The views of a scene show one set of named points, each view turned or mirrored, shifted and resized as a whole, with a little noise and some points left out.

Scene 1
View 1
Z807: [  5  10 -34  13 -18   0 -26  27 -20 -32  12 -11  -4 -24 -13]
Z208: [ -8  12 -32   1 -12  -7  -5  19 -14 -42  13 -12   0 -26 -34]
Z311: [ 29  -4 -26  14 -26 -40 -18  19  11   8  20 -10 -32   4 -12]
Z464: [ 26   6 -34  21 -17  -2 -42  27 -11 -14  16 -14 -16 -17   6]
Z441: [ 28  -8 -28  -5  18 -45   1  10  19 -43  20 -16   6 -10 -51]
Z906: [ 49  -6 -28  22 -15 -32 -46  23  23   7  18 -16 -36  -7  10]
Z50: [ 27  -3 -24   9  -8 -25 -32  18  28 -14  12 -28 -28 -20 -10]
Z219: [ 13   4 -29   7 -18 -16 -19  21  -4 -19  13 -14 -15 -15 -17]
Z800: [ 22  -9 -24  -9   2 -54   7   8  27 -31  16 -17  -4  -6 -54]
Z120: [ 36   7 -34  31 -29   0 -50  35 -21   1  19  -5 -26  -8  22]
Z897: [ -5  12 -29   4 -29 -14  -4  18 -14 -19  12 -13 -12 -18 -25]
Z223: [  9  17 -36  21 -19  24 -45  37 -32 -34  14 -12  -4 -28   8]
View 2
Z897: [  5  -6  10  35 -43  -5   1  15  14 -12  -7 -30  25 -10  29]
Z800: [ 18  37  -5   3 -59   0 -14  31  -3 -28 -13   9  10 -25  15]
Z311: [ 24   7   6  32 -37 -28   7  12  -1 -13   4  -6  17  -7 -21]
Z120: [  3  -8  25  43 -12 -39  -1 -23  24   8  -2 -44  23  -4 -24]
Z219: [ 13   5  10  29 -34 -12  -5   9  14  -6  -5 -22  23 -15  13]
Z208: [ -2   9  13  23 -44   4 -13  16  18  -8 -15 -34  23 -18  44]
Z906: [ 25  23   9  23 -23 -46  -8 -10   3  -4   4  -3   8 -10 -55]
Z807: [ -2  -1  21  31 -30  -7 -13  -2  26   2 -11 -43  21 -12  25]
Z50: [ 36  27   5  19 -26  -9 -31   1  32   6   4 -11  22 -35   7]
Z441: [  7  46   4  -4 -53  -1 -28  25   2 -21 -18   3   3 -27  22]
View 3
Z223: [-17 -45  20 -30 -25  26 -40  31  -8  17 -18 -21 -15  -1 -34]
Z219: [-14  -8   3 -22 -17  16 -35  22  -8 -19 -12  -4   7   7 -14]
Z120: [  6 -50  15   3 -19  18 -24  12  -2  -4  -4 -12 -14 -15 -19]
Z800: [ -5  40 -11 -34 -13   0 -23  19 -26 -27  -6   2  36  24   3]
Z441: [ -6  43 -10 -40 -18  -1 -21  21 -32  -6  -6  -7  34  29  -1]
Z906: [ 10 -18  -5  25 -21   1  -3  11 -13 -26  -3 -18   8  -7  -6]
Z50: [-13  -2  -9   3 -26  11 -17  25 -16 -27 -14 -25  16   7 -11]
Z464: [ -7 -30   8  -9 -22  17 -27  18  -9  -2 -11 -15  -1  -2 -19]
Z311: [  7  -1  -4   1 -11  12 -21   8  -4 -38  -2   1  14  -4  -2]
View 4
Z800: [-34  17 -13  -7 -34 -19   8 -14 -41 -25  -1 -51 -30   2   8]
Z120: [-16  20  16  -7  35  -5   9  -9   9  23  19  28   2  -4 -27]
Z897: [-16  -7 -13   5 -10 -38   1  -8 -10   6   0  -6 -20  -5 -14]
Z906: [-30  48  35 -19  26  -8  17  -9 -13 -14  31  -3  -9  -2 -12]
Z807: [-14 -10  -6  16  -6 -19   9 -14  -3  16   2  10  -3 -11 -16]
Z219: [-18   3  -1   4  -8 -27   7 -12 -11   0   8  -7 -16  -6 -13]
Z223: [-10 -15  -1  31   6  -6  13 -22   8  29  12  31   9 -17 -26]
Z441: [-39   9 -10  16 -46 -24  16 -19 -46 -29   5 -53 -24  -7  11]
Z464: [-16  11  13   6  12 -13  12 -16  -1   8  20  15  -1  -7 -20]
Z208: [-19 -19 -18  23 -28 -31   6 -18 -14   8  -2  -9 -14 -13 -10]
Z50: [-30  21  24   3  -4 -23  22 -12 -15 -23  29 -14 -16 -14  -6]

Which points are out of place in each view (at most two, in the order of its rows)? Write - if all are in place.
view 1 -> -
view 2 -> Z906, Z50
view 3 -> -
view 4 -> Z441
